Points on a hilly landscape, in no order, each with its height.
A climber steps from a point to the highest of its 2 nearest points, and stops where none of them is higher. Distance is the straight distance between rows; heights are no part of it.
gerig h=557: [151  77 102 122 131 104 168 114  64 143 141  93 127 146 128  96 134 164
 114 103 134 140 119 146 140]
sukit h=736: [161 148 175 148  87 103 142 113 116 148  86  84 101 164 130  96 116 137
 143 139  80  87 132 152 104]
bom h=767: [122 105 176 125 153  65 132 122 122 120 129 148 115 175  98 160 146 179
 171 131  92 130 102 164  84]
givu h=341: [190  98 114  89 146  90 129  69 170 192 149 143 129 125 162 163  99 101
 161 140 141 106 121 138 138]
katom h=448: [106 140 123 113 101 176 159 141  69 111 122 132 104 105  94 120  94 127
  96  92  77 153 125 100 126]
viv h=474: [122 124 112 111 114 177 170 154 170 156 141 178 163 131 131 171 138 179
  59  95 143 151 119 105 152]
kon h=415: [104 139 109 134 129 128  58 132  52  96 172  94 147 114 140 105 118  62
 166 156  91 123 130 116 144]
Tuzi h=609: [ 61 167 100 154 127  93  98 146 123 142 118 181 114 148  99  88 133 178
 104 133 136 157 167 150  80]
Nopov h=372: [149  99 107 112 152 103  73 112 135 134 184 130 163  98 115 165 103 124
 194 143 124 117  95 151 107]
Kime h=594: [159 124  86 124 118 122  71 119  60 181 165 138 170  85 137  96 121 147
 179 132 131 131 138 140  91]
podi h=719: [143  93 104  95 143 117 120 114  91 130  88 162  90 173 213 110 170 172
 133  95  98 105 141 160  95]
naras h=402: [108 154 131 113  74 182 132 149 112 122  78 137 122 123 106 107 104 165
  94 101  74 150 128 121  84]
zosag h=450: [118 121  97 118 108 170 143 123 147 196 159 182 165 147 130 185  82 154
 106 114 132 143 120 102 146]
nifis h=466: [111 180 138 110 120 123 134 127 174  77 150 116 119 141  70 149 104  94
  36 124 142 122 109 144 158]
bapo h=390: [ 66 145  93  90 139 131 158 142  95  87 144 179 104 110  92 162 105 134
  82 113 119 185 125 133 151]
vabuv h=687: [ 91  87 143 195 157 150 161 177  82 106 160 145 124 127 110 139 157 162
 126 108 145 173 122  61 153]
duso h=209: [149 156 117  63 161 136  82 119 107 184 137 151  94  76 173 160 167 109
 157 122 103  77 176 127 111]
gibo h=196: [148  98 130 150  98 178 143 133 141 166  81 102 142 115 208 124 128  96
 175 142 130 144 151  86 133]
rep h=861: [116 132 131 109 147 117 130 144  84  64 130  76 106 127  95 120 152 133
 100 109  88  97 128 143 142]
refiz h=140: [157  91 159 127 146 107 158 129 101 110  90  69 110  96 139 117 161 107
 180 122 115 135 120 121 135]
Kese h=654: [ 83  93 132 158 149 125 191 184  98  54 152 131 125 132 108 125 157 159
  83 107 155 185 105 100 161]
nisu h=532: [115  68 122 146 114 112 155 151  63 107 125  98 136 166 136 105 132 172
 147 110 106 149  94 143 130]
Zogim h=730: [127 118 121 153 144  85 152 122  70  94 159  58 133 136  66  84 118 132
 116 126 140 116  86 122 139]
razu h=442: [136 127 150 123 162  95  97 136 124 120  81 106  95 118 133  90 189 159
 154 138 117  94 166 167  78]
lekud h=478: [133 145 153 156 151 100  94 142 152 143 113 131 114 142  97 102 177 181
 137 143 133  96 146 167  89]
Zuset h=157: [195 110 190 129 131 126 159 124 139 166  86  81 106  75 137 116 167 118
 173 134 110  98 136 100 123]
solat h=559: [ 72 139 122 154 106  87 130 141 140 115 129 170 130 188 131 116 124 162
  81 143 155 164 137 150 121]
Muv h=220: [146 134 103  74 139 126 106 116  82 186 163 163 116  85 162 174 136  86
 165 121  99 116 163 111 137]
Kitut h=92: [ 91 165 112 130 110 147 172 128  66 127 145 115  92 148 106  90  99  62
  66 116 137 135 140  79 195]
fitoz h=227: [167  92 140 159  97 208 167 136 196 169  80 115 172 133 162  88 169 186
 115 114 146 115 115 109 126]
Lomot h=573: [124 111 119 163 154 101 106 148 165  74 146 109 152 158 100 110 153 161
 119 144 161 128 105 162 126]
vuk h=318: [110 140 138 145 142 144  84 137 120 138 105 127 122  92 144 117 138  87
 177 152 152 141 165 116 116]
rek h=224: [165 128 121 166  84 153 124 121  79 148 154  88 152 106  81  62  68 124
 124 115 129 140 113  93 110]
Nudut h=124: [132  66 153 150 131  81 187 109 111 144 101 102 115 142 141 110 128 124
 182 137 147 152 111 116 127]
vedav h=368: [157 138 136 116 101 131 126 100 158 161 159 131 148 124  78 191  59 108
 142 145  94 114  97 116 139]
nadi h=355: [ 94  93 105 125 150  92 153 129  95 104 118 123 109 143 183 137 137  81
 159 136 143 142 137 127 172]
vug h=374: [103 158 161 159 115 104 133 143  99  96  80  78  81 121  91  49 136 100
 104 141 119 124 157 127 116]
geko h=351: [136 109 104 109 174 127  74 120 164 136 154 178 162 103 138 186 135 152
 193 137 122 137 104 152  93]
Lato h=493: [116 147 184 188 121 137 132 186 151  52 106  71 112 161  88  98 162 122
  71 127 137 111 125 126 140]
rata h=694: [168 159 102 141  76 207  98 127 120 175 150 131 178 119 104 110 112 184
 104 113 101 110 125 122  98]
Fir h=722: [113 120 133 177 147 133 128 174  59 155 184 142 130 142 101 135 159 160
 143 116 126 131 131  84 155]
disip h=273: [167 109 133 163  97 189 142 142 131 112  86  76 142 106 105  56 135 155
 111  99 140 131 117 113  93]
musur h=528: [120 125 136 132 156 113 140 153 161  66 158 106 127 147  73 147 146 150
  59 124 149 116  95 142 160]
sefuz h=52: [107 176 143 163  97 131 171 126 124 128 143 106 114 146  95  93  74  39
  75 147 164 137 129  69 184]
mufu h=805: [125  92  91 126 178  66 132 104 118 125 174 146 129 177 150 144 141 154
 124 114 168 126 114 160 153]
Dalom h=638: [150  66 109 131 164 133  96 130  99 127 160 117 151 129 202 177 138 101
 189 139 123 120 123 125 157]
sapoz h=494: [155 166 165 106 123 145 159 117 165 118 114  92  95  95 108 156 111  37
 131 156 116  99 137  94 178]
totud h=591: [129 133 186 122  98 157 166 152 167 118  88 120 112 162 172 162 135 122
 104 128  74 111 125 115 138]
Kudo h=571: [145 130 121 123 119  95 115  95 192 128 105 145 135 206 148 108 146 184
 112 139 144 105 117 203  90]
Mel h=751: [ 83 177 146 137 145 118 118 143 136 122 140 175 112 119  39 138 114 147
 113 126 129 154 132 106 112]
mibal h=484: [ 90 108 136 117 122 134 167 155  47  77 119 129  95 112 100  91 135 142
 112  92  95 170 134 119 128]
sipo h=113: [ 79 135 114 117  83 143 187 146  61 122 129 124  98 170 174 102 111  87
  70 114 109 134 155 101 192]
lige h=692: [118  92 153 143  76 162 171 148 179 104 100 135 169 198 211 137 125 146
  76 130 119 138 105 141 145]
pom h=725: [134  84 127 123  98 141 168 131 180 103 152 142 168 196 181 178 128 153
  84 118 126 116  89 145 163]
tukub h=744: [132 139  88 107 184 130  53 151 115 101 154 106 129  84 111 130 186 141
 117 126 135 102 168 153 121]
nudu h=344: [ 74 129 139 120 100 174 153 132 195 142  71 195 158 122 160 157 127 175
 133 125 112 172 114 119  86]
pepob h=247: [122 143 115 132 150 157 102 124 236 146 110 164 171 118 128 133 176 163
 132 143 181 127 124 140 111]
dez h=586: [ 69 100 131 140  83 161 149 167  84  51 113 112 140 170 166 125 103 117
  82 124  96 165 108 108 149]
tegum h=545: [141  96 169  94 130 125 208 127 144 142  86 112  88 152 181 174 155 108
 114 116 111 110 126 111 176]
vipe h=230: [189  87  97  71 133 122 151  93 128 128 102  97 126 116 161 116 138 149
 122  93 137 101 109 175 120]
mina h=826: [196 130 162 145  89  95 145 102 100 188 117  87 122 151 175 110 114 118
 163 140 101  72 139 124 133]
ravep h=148: [ 98 139 102 107 102 144 145 130  78 155  88 136  78 122 176  92 112  85
 143 132 138 146 174 108 135]
Kamu h=482: [ 68 118 164 137 112  80 166 125 158  78 134 149 131 161 127 166  75  97
 116 145 133 169  78 122 160]
raz h=572: [144 168 167 209 135 118 126 159 155 108 126  73 119 151  65  82 165 153
  96 142 156  91 137 126 124]
tiz h=280: [132 111 111  60 167  94 151  89 163 120 131 173  99 151 178 205 121  98
 136 113 127 125 115 148 160]
taru h=828: [ 74 116 154 131 147  68 120 131 114 119 110 177 102 158 122 144 139 165
 159 137 102 153 128 157  97]
puz h=256: [ 64 131 114 149 160 161  98 138 222  96  94 193 160 120 160 146 164 167
 136 145 167 162 131 153 112]
losut h=223: [145 140 156 126 154 139 134 132 172 132 140 127 122  59  46 147 110 122
 133 118 125 134 101  96 120]
kirem h=475: [118 136 156 137 108 191 144 133 192 141 105 142 131  90 108 164  65  79
 131 137 113 155 113  58 131]
rok h=615: [123 141 163 126 126  75 174 115 120 147 109 122  83 152  80 125 128 132
 113 118 122 124 125 135 120]
niki h=761: [135  78  94 115 148 123 141 115 162 120 162 155 163 178 170 176 149 171
 112 109 162 136 100 167 152]
noze h=278: [152 155 113 163  79 138 107 105 140 166 154 122 159 117  91  85  57 110
 107 135 157 144 123  99 115]
sepa h=646: [124 161 182 117  97 111 202 109 187 134 119 132  94 145  79 161  67  85
  83 135 110 119 107 110 157]
Rom h=315: [140 125 157 164 140  50 130 117  65 128 136  70  96 165 179  84 151  69
 173 168 123  79 136 126 156]
Vuv h=644: [123 156 125 149 178 170 101 156 131 128 146 124 122  42  66 110 167 131
 124 117 167 131 153  88 110]
mebiv h=361: [ 71 158 119 163 141 146 112 156 116  95 112 143 104 105 130 109 139  99
 111 138 148 169 168 109 136]
Rabip h=451: [130 155 131 127 111 140  86 129  60  94 166  83 133 119  96 111 100  66
 132 141  94 101 112 109 146]
bikal h=271: [ 97 109  91 150 149 186  94 146 162 103  88 144 165 102 173 119 163 155
 164 142 149 165 137 133 100]
zagu h=509: [109  87 130 119 128 159 151 159  78 103 103 127 119 136 141 118 157 181
 134  91  94 146 127 133 123]
Rada h=899: [176 105 130 139 114  90 140  91  99 182 128 122 111 189 190 114 119 120
 152 127 126 109 140 135 133]
Fara h=626: [171 142  92 122  99 134  79 122  61 166 161 114 146 128 146  94 113 131
 143 121 107  96 153 145 103]
kemi h=676: [145 126 104 172 127 126  45 137 157 127 167 119 182 155 139 114 119 134
 166 164 147 118 116 144 112]
pako h=798: [186 157 116 114 134 129  75 123 107 154 169 121 112 147 204 148 149  94
 140 144 117  54 168 138 161]
rubup h=759: [151 165 109 154  91 171  71 130 149 165 146 136 171 144 125 117 125 165
 131 139 127 100 128 139 100]
Vipo h=329: [ 81 121  89 102 149  89 136 100  85 132 145 169 105 104 130 153  90  93
 157 136 152 186 133 129 138]
Damem h=809: [120 164  65  83 153 122  83 106 149 170 142 166 130 120 147 145 146 147
 119 127 161 123 167 154 115]
Vifu h=510: [152 162 135 203 105 164  89 149 125 176 112  99 154 101 115  42 152 152
 126 128 146 114 154 112  85]
fufen h=818: [160 125 132 152  76 129 178 116 117 193 134 114 127 149 127 114  94 125
 111 115 142 126 140 105 151]
ratiz h=295: [118 101 161 171 122 150 182 137 201 163 135 173 158 126 109 164 127 161
 129 129 146 174 101  92 135]
Tudap h=641: [156 131  89 131 107 128 130 120 136 139 123 121 152 159 108  67 160 224
  83 106 143 110 129 185  98]
pesar h=248: [118 122 148 138 128 165  95 141 118 126 122 151 149  81  94 151 112 144
 188 127  76 154 115 100  74]
Lopaz h=429: [ 83 134 104 101 141 138 131 146 140  49 123 152 132  99  88 133 120 146
  65 106 140 176 115 145 120]
rapu h=607: [175 146 115 148 117 127 138 128 110 129 150  79 132 141  76  91 158 203
  67 100 137  84 124 163 119]
gasus h=312: [147 147 105 103 152 114 130 117  80 137 173  98 114  52  70  89 123  75
 119 128 175 130 144 113 153]
lol h=765: [144  95 121  80 161  76 130  91  72 105 115 146  71 157 188 126 155 137
 151 105  94 100 146 162 114]
Det h=771: [114 173 180  93 101 130 163 128 173 122 107 153  98 125  93 194  86  87
 105 123  80 125 112 121 142]
ridin h=430: [ 87 168 170 159 117 124 151 162 113  76 115  88  94 145  94  91 131  87
  85 132 123 122 138  96 156]
sak h=354: [119 133  96 124 169  89  96 136  40 141 187 146 117  62  93 110 155 129
 165 139 138 127 157 128 127]
Mur h=231: [157 124 128 102 130 136 155 110  94 192 154 132 104 110 169 154 131  77
 163 125  99  99 160 100 165]
vuve h=696: [137 129  79 104 150 156  96 138 140 109 139 138 119 167 210 166 182 133
  90 105 134  93 176 147 148]
zef h=578: [130 173 131 164 142 181  97 166 134 136 122 109 125  93  90  76 158 129
 110 122 150 120 170  93 111]
dit h=772: [128 163 156 186 142 129  83 164 100 185 175 146 130 116  91 130 165 155
 147 130 121 111 163  89 117]
tunam h=470: [140 162  86 103 101 136  87 104 159 127 102 129 139 119 124  99  89 106
 116 137 153 135 129 162  87]
vad h=745: [104 173  64  76 147 108  97 111 119 160 113 172  91  88 124 106 132 147
 122 124 153 142 191 150  99]
gav h=410: [115 117 146 116 162 100 119 138 148  95  68 118  94 129 152 117 171 119
 145 131 144 122 157 159 117]
Lolun h=546: [121 106 107 168 144 110 133 132  83 190 135 140 142 109 144  96 148 139
 175 132 170 155 145 104 125]
duseb h=592: [180 113  88 114  98 136 124 115  60 160 161 103 145 144 133  97 107 164
 120  96 104 101 118 146 130]
Tesat h=316: [145  95 128 119 139 111 127  98 148 190  93 150 145  59 144 126 137 154
 218 144 140 157 121 121  80]
tibu h=279: [128 159 137 114 162 101 122 125 112  91 122  90  98  70  82  91 125  62
 117 146 154 127 140 121 144]
koga h=665: [132  99  72 113 182 135  75 142 101 110 165 134 140 142 204 162 164 122
 144 115 146 106 145 140 150]
Kizuv h=334: [ 98 102 142 170 157  64 121 141  71  89 131  85 104 169 188  98 163 100
 173 152 144 114 141 119 160]
sog h=439: [ 77 130 151 118  94 111 201 133 143 116 108 160 114 153 141 139 103 113
  73 125 133 181 123 121 151]
bes h=265: [144 120 149 133  98  97 152  95  73 141 137  77 113 165 178 120  86  47
 170 155  96  83 118  87 189]
nemab h=603: [ 97 126 138 136 136 135 100 157 109 129 148 154 135 161 145 185 138 136
 159 127  85 127 128 117 143]
pubo h=695: [152 170 102 127 173 143  57 148 128 130 162 115 136  32  95 118 169 121
 135 132 164 113 163 120 112]
Ruk h=569: [160  85 104 142 144 114  91 117  72 174 145 146 154 100 183 110 153 147
 210 136 142 137 150 132 102]
tila h=270: [107 106 157 147 153 121 151 138 187 123 144 144 142 126 112 204 121 115
 149 149 145 161 109 105 151]
leda h=620: [113 113 103 157 166  90  62 124 149  97 154 136 153 146 126 121 137 148
 167 166 167 129 123 175 109]
vil h=713: [128 125 165 174  80 126 168 131 163 139 118 113 140 178 122 119  89 122
  99 144 151 137 110 102 145]
Rofo h=570: [ 71 105 122 118 130 159 125 157 126  93 129 194 150 148 171 191 126 154
 141 130  96 163 106 133 123]
dovil h=336: [130 122  91 112 148 114 118 127  42 140 195 125 132  72  76 112 113 116
 139 112 134 138 128 107 155]
Pezo h=246: [166 116 123 105 108 131 158  95  82 159 142  85 121 116 176 131 102  51
 154 139 106  87 140 107 185]
fimul h=477: [153 198 166 199  96 126 104 138 132 145 113  84 120 137  75  52 136 152
  94 141 141  91 168 138 101]
tidad h=683: [178 180  94 112  95 160  36  99 119 178 152 131 156 121 151 112 115 153
 127 136 105  77 153 164  75]
vedov h=825: [115 106 116  76 172  55 112  80  81  91 139 160  78 171 171 156 129  98
 150 123 113 119 127 157 129]
kug h=648: [113 129 169 131  61 160 145 152 155  89  72 124 132 184 178 110 122 133
  75 126 107 130 130 155 117]
ver h=378: [ 88 105 155 121 152  92 143 121 148  82  95 126  97 149 165 150 129  90
 156 151 139 153 130 149 151]
debi h=606: [161  91 108 161 128 171  87 146 136 147 174 118 184 139 168 182 113  95
 175 154 112 114 122 102 151]
ketet h=417: [161 171 169 122 112 111 138  93 117 141 168  92 112  81  83 135  87  23
 159 165  98  83 119  90 169]
Fetu h=324: [ 61 159 111 169 157 110  90 156  79  89 162 136 108 104 109 112 133  73
 144 152 146 143 172  92 142]
fasaf h=539: [134 179 169 118 104 102 169 107 153  99 139 100  94 157  59 138  89  88
  65 131 118 103 103 132 153]
buna h=492: [134 113 137 112 142 147 184 145 170 136 137 142 133 144 133 167 163 146
  67 101 154 128 128 118 179]
Sarul h=262: [158  85 134  55 126 121 179  88 178 127 107 166 117 142 183 194 106 128
 102  99 112 116 109 148 143]
Bepo h=245: [168 100 110  64 104 151 181 106 151 133 106 124 140 130 158 148 118 147
  85  93 127 118 102 160 138]
vem h=175: [208 122 168 131 124 162 138 129 121 154  96  76 139  82 103 106 166 149
 156 107  96  90 124 125 108]
Tuvu h=522: [ 69 132 143 156 126  57 149 120 147  86 148 141 129 207 128 140 111 136
 102 148 145 143 104 147 151]
nela h=642: [112 131 169 181  85 103 127 132 151 128  96 104 121 194 142 103 116 123
 151 152 112 124 132 137 121]
Zovo h=637: [167 165 107 118 100 205 110 137 103 147 161 117 152  88  81 123 105 152
  79  85 109 109 124 111 104]
kose h=658: [ 93 164 142  80 124 121 120 123 155 118 103 162 107 125 131 165 101  77
 131 139  97 136 137 124 130]
pubov h=544: [113 138  83  64 122 180 110 146 128 109 114 142 134 107 149 137 126 146
  95 101 121 136 127 149 110]
golo h=109: [143  64 142 150 131  89 156 102 148 149 107 147 160 173 158 121 119 174
 184 138 133 152  89 145 102]
zoka h=740: [134 153 106  86 137 149  74 120 117 132 128 143 110 169 198 166 141 109
 117 113 100  77 170 141 148]
Norub h=907: [113  99 121  90 174  53 126  99 116  54 152 127 108 153 130 169 114 111
 137 126 113 124  97 181 137]
Gako h=71: [105  90 145 137 119 130 149 136 135  77  74 137 131  90  93  99 115 148
 144 124 150 189  94 132  87]
loted h=365: [203 103 107 102 142 138 134  92 186 218 130 137 148  77 140 164 114 110
 176 145 152 110 126 102 127]
vosi h=396: [149 128 117 114 132 172 125 122 193 181 117 147 151  74 135 177 100 105
 152 147 137 140 124  79 133]
med h=552: [ 95 185 182 163 155 122 135 155 102 126 177 126  87 111  44 130 129  93
 107 118 112 119 139  66 161]
veki h=690: [175 141 175 142 130 125 127 127 166 187 152 115 124 143 127 186 137 123
 148 147 113  76 141 116 148]
Birur h=128: [108 153 127 124  90 154 156 142  85 164  89 135  89 161 166 106 142 121
  93 110 104 123 181 118 152]
Pono h=508: [149 129 130 131 116 170 104 134 123  86 146  78 152 133 124 154  97  89
 136 141  97 116  98 124 146]
sof h=623: [ 81  83 143 160 106 132 177 158 126  55 146 132 151 172 138 127 124 138
  68 117 141 172  92 118 171]
gunik h=793: [ 99 125 130 119 151  67 149 137  81  55 138  85 103 139  62  90 132 149
  94 123 117 123 106 153 135]
Kivev h=682: [148 102 108 115 131 113 143 119 111 141  97 132 111 167 165  80 200 217
 112 107 122 100 152 169 102]
Megiz h=290: [ 80 158 125 131 177  88 108 134  93  66 149 120 100  98  61 120 131  81
 134 144 145 141 138 125 136]
kel h=176: [130 103 115 132 100 151 123 114 107 137  89 109 134 137 199 109  84  75
 169 141 135 147 145 111 133]
sus h=634: [110 184 185 148 139 110 139 146 113 147 126 143  89 113  55 127 131 130
 111 119 109 133 145  87 115]
ruriv h=463: [100  97  87 108 137 146 131 126 167  45 116 153 158 114 134 137 119 146
  92 121 159 188 100 159 123]
fol h=335: [151  91 107  84 170 139 108  99 164 167 120 170 155  91 180 167 150 151
 201 126 129 129 115 140  93]
nof h=516: [137 110 139 127 155 105 190 128 138 126 144 101 102 157 138 166 148 108
 107 115 138 119 114 116 184]
kodev h=286: [132 139 155  98 133 120 110 114 142 159  79 155 124  82 100 149 127 156
 186 134  90 146 132 127  70]
nad h=480: [131 188 159 140 127  92 140 117 106 147 185 105 114 110  45 126  90  76
 121 139 126 104 116  97 149]
dekoz h=363: [118 156 140 150 105 176 113 125 156 112 133 117 147 112  90 117  63  76
 115 123 152 152 115  86 129]
viru h=746: [217 149 136 135 128 144  90 109 160 173 154  95 145 140 178 157 152 131
 133 135 115  46 140 143 150]
Sikom h=360: [ 69 121  87  81 141 108 156 116  55  99 137 171  91 124 126 137 106 103
 126 122 105 164 134 136 161]
burim h=534: [175 145  86  95  91 170 113  94 158 128 101 103 160 115 123  94 107 146
  78 121 149 124 113 166  90]
sifir h=413: [137 135 105 114 119  98  97  92 126 127 141 128 140 120 119 118  84  95
 156 149 136 139 119 157 101]
Rup h=250: [125 133 156 128 170 103 156 121 155 137 151 135 119  99  65 179 131 106
 137 128 137 145 110  97 149]
Namug h=302: [108 124  92  69 179  97 143 105 130 139 133 185  95 103 143 181 124  95
 142 118 150 155 143 133 149]
bukog h=367: [106 134 136 106  86 162 142 124 149 151  74 173 137 132 141 124 102 169
 118 113  98 155 117 131  71]
posit h=51: [103 116 148 124 150 103 152 125 108  83  95 121 101  71  77 115 121 114
 163 124 129 178 110 122  94]
sov h=490: [103  91 100  88 135 137 136 123 182  50  94 177 154 143 190 138 140 161
  93 127 146 163 108 189 114]
Terug h=625: [136 136 128 124 135  71 140  95 180 146 134 142 123 172 112 116 114 153
  97 129 186 123 118 174 122]
fef h=195: [153 157 143  74 158  98  80 100 126 148 109 150  98  83 162 147 159 105
 181 140 110  94 160 150  85]
lebo h=922: [ 80 140 133 116 132  91 127 138 145  97 101 175 117 128  82 147 114 153
 133 145 106 168 116 160  87]
Zag h=824: [157 115 128 168  70 112 176 113 119 186 127 107 130 211 182 104 118 141
 103 124 142 108 132 136 155]
nufop h=406: [ 71 136 127 120 119 125 178 140 131 106  80 164  96 118 150 112 127 110
  87 126 164 193 154 127 131]
Mupe h=529: [171 148 145 114 136  96 116  86 193 145 108 139 123 160 111 110 164 196
 131 122 125  82 116 195  79]
Kaza h=416: [124 132 115 124  86 157 123 124 129 158 182 155 158 152 109 182  54 117
 113 120  98 138 101  99 142]
Fakeg h=93: [130  80 124 144 109 126 162 107 169 132  99 144 156 128 107 109 111 156
 150 130 156 175  80 149 113]
Ridu h=370: [124 151 111 146 140  79  52 156  45 146 213 133 138 100 125 113 158 117
 149 149 132  98 175 132 132]
fide h=317: [139 142 154 145  75 131 154 131 118 124  70  82 115 132 105  40 124 144
 103 119 135 137 140 131  91]
vol h=791: [116 132 111 121 164 152  96 172 125  69 134 109 122 111 113 147 175 139
 118 120 126 107 148 152 140]
diga h=319: [102 113 156 168  98 169 157 126 230 156  95 183 176 134 133 132 126 157
 151 148 149 162  99 100 101]
meb h=272: [140 153 131 122 149 157  90 118 242 148  99 134 152  93 103 142 133 124
 159 153 171 134 116 140  89]
ruro h=214: [149  96 127 156 108 195 132 139 166 179  72 103 170 112 188 100 153 150
 168 127 142 124 134 104 107]
vok h=308: [178 114 110  97 141 135 103  95 203 154 104 115 162  87 120 128 124 137
 170 142 153 114  91 161  81]
misen h=243: [157 105 116 176 102 181 157 138 164 152 109 107 169 127 123  63 150 175
 102 112 183 137 114 116 127]
mak h=829: [106 109 132  69 150 102 151 122 128  37 127 120 113 133 116 170 101  85
 115 123 105 133  69 160 153]
Modab h=593: [132 147 177 143 101 162 146 133 173 125 118 111 114 107 108 166  78  46
 127 155 100 108 112  62 165]
buv h=197: [183 112 156 136 146 159 133 133 150 161 131 110 146  70  59 118 148 165
 140 104 133 119 107 111  92]
Gudog h=639: [125 153 164 165 142 128 100 154 130 157 175 142 143 155 115 192 149 138
 150 142  87  98 131  92 146]
Dulo h=693: [148 156 143 119 106  92 157  99 174 181 125 148 108 156  87 142 107 141
  93 117 148 124 129 150 123]
gulel h=589: [156 138 105 111  77 151 153 104 149 148 109 124 151 134  98  74 112 184
  75 104 137 134 102 169 100]
vako h=217: [144 113 145 162 143 164 113 138 140 157 104 143 156  73  82 106 153 180
 171 117 125 146 109  94  83]
Pugu h=865: [145 130  80 109 169  96  83 117 127 164 193 143 146 128 125 147 144 142
 120 125 171 120 141 147 145]
Rora h=288: [117 134 111 119 152 163  55 147 156 122 100 131 142 103 176 143 160 129
 177 142 126 129 155 139  92]
fer h=666: [ 87 171  93 138 124 105  88 141  93 153 141 163 110 107  93  84 125 146
 114 137 148 141 195 135  97]
revos h=389: [113 125 104 141 152 108  59 158  53  93 172  86 130 133 150 122 162 112
 145 152 106  90 161 138 146]
dep h=579: [134 123  80 101 117 213 114 150 139 112 128 138 159  93 104 131 121 155
  84  88 124 151 114 124 113]
gupot h=513: [114  98  92  75 129 152 122 114 144  89  83 146 126 133 204 117 147 144
  93 118 136 142 135 162 109]
vum h=553: [ 67 114 125 127 118 175 123 172 128  46 123 154 143 140 168 161 118 140
 102 120  94 162 121 123 130]
sok h=289: [102 136 162 138 124  73 126 105  55 115 131  86 111 144 157  93 102  36
 191 182 100 102 120  96 174]
fus h=558: [167  88 130 122 121 167 120 125 167 107 126  95 155 143 169 176 102  98
 140 142 113 113  95 120 154]
tira h=664: [175 131 139 167 129 119 134 130 118 112 161  60 142 127  61  86 133 152
  98 124 143  99 108 141 133]

For each start below, name the point where the climber stops.
duso | Dulo
ratiz | Fara
gasus | pako
tiz | rubup
nadi | Dulo
Kaza | Pugu
vako | Tudap
Kitut | raz

Call two points neighbours if one is among the 2 nearest of the other. Go from one point of each pair to the other, from neighbour to neighbour, staying as high as possible. Name the lowest point that can't be avoided.
lebo and Modab | ketet
Tudap and raz | fimul
dit and pako | Gudog
Norub and rep | rapu
lebo and Dulo | rok
rubup and Det | nifis
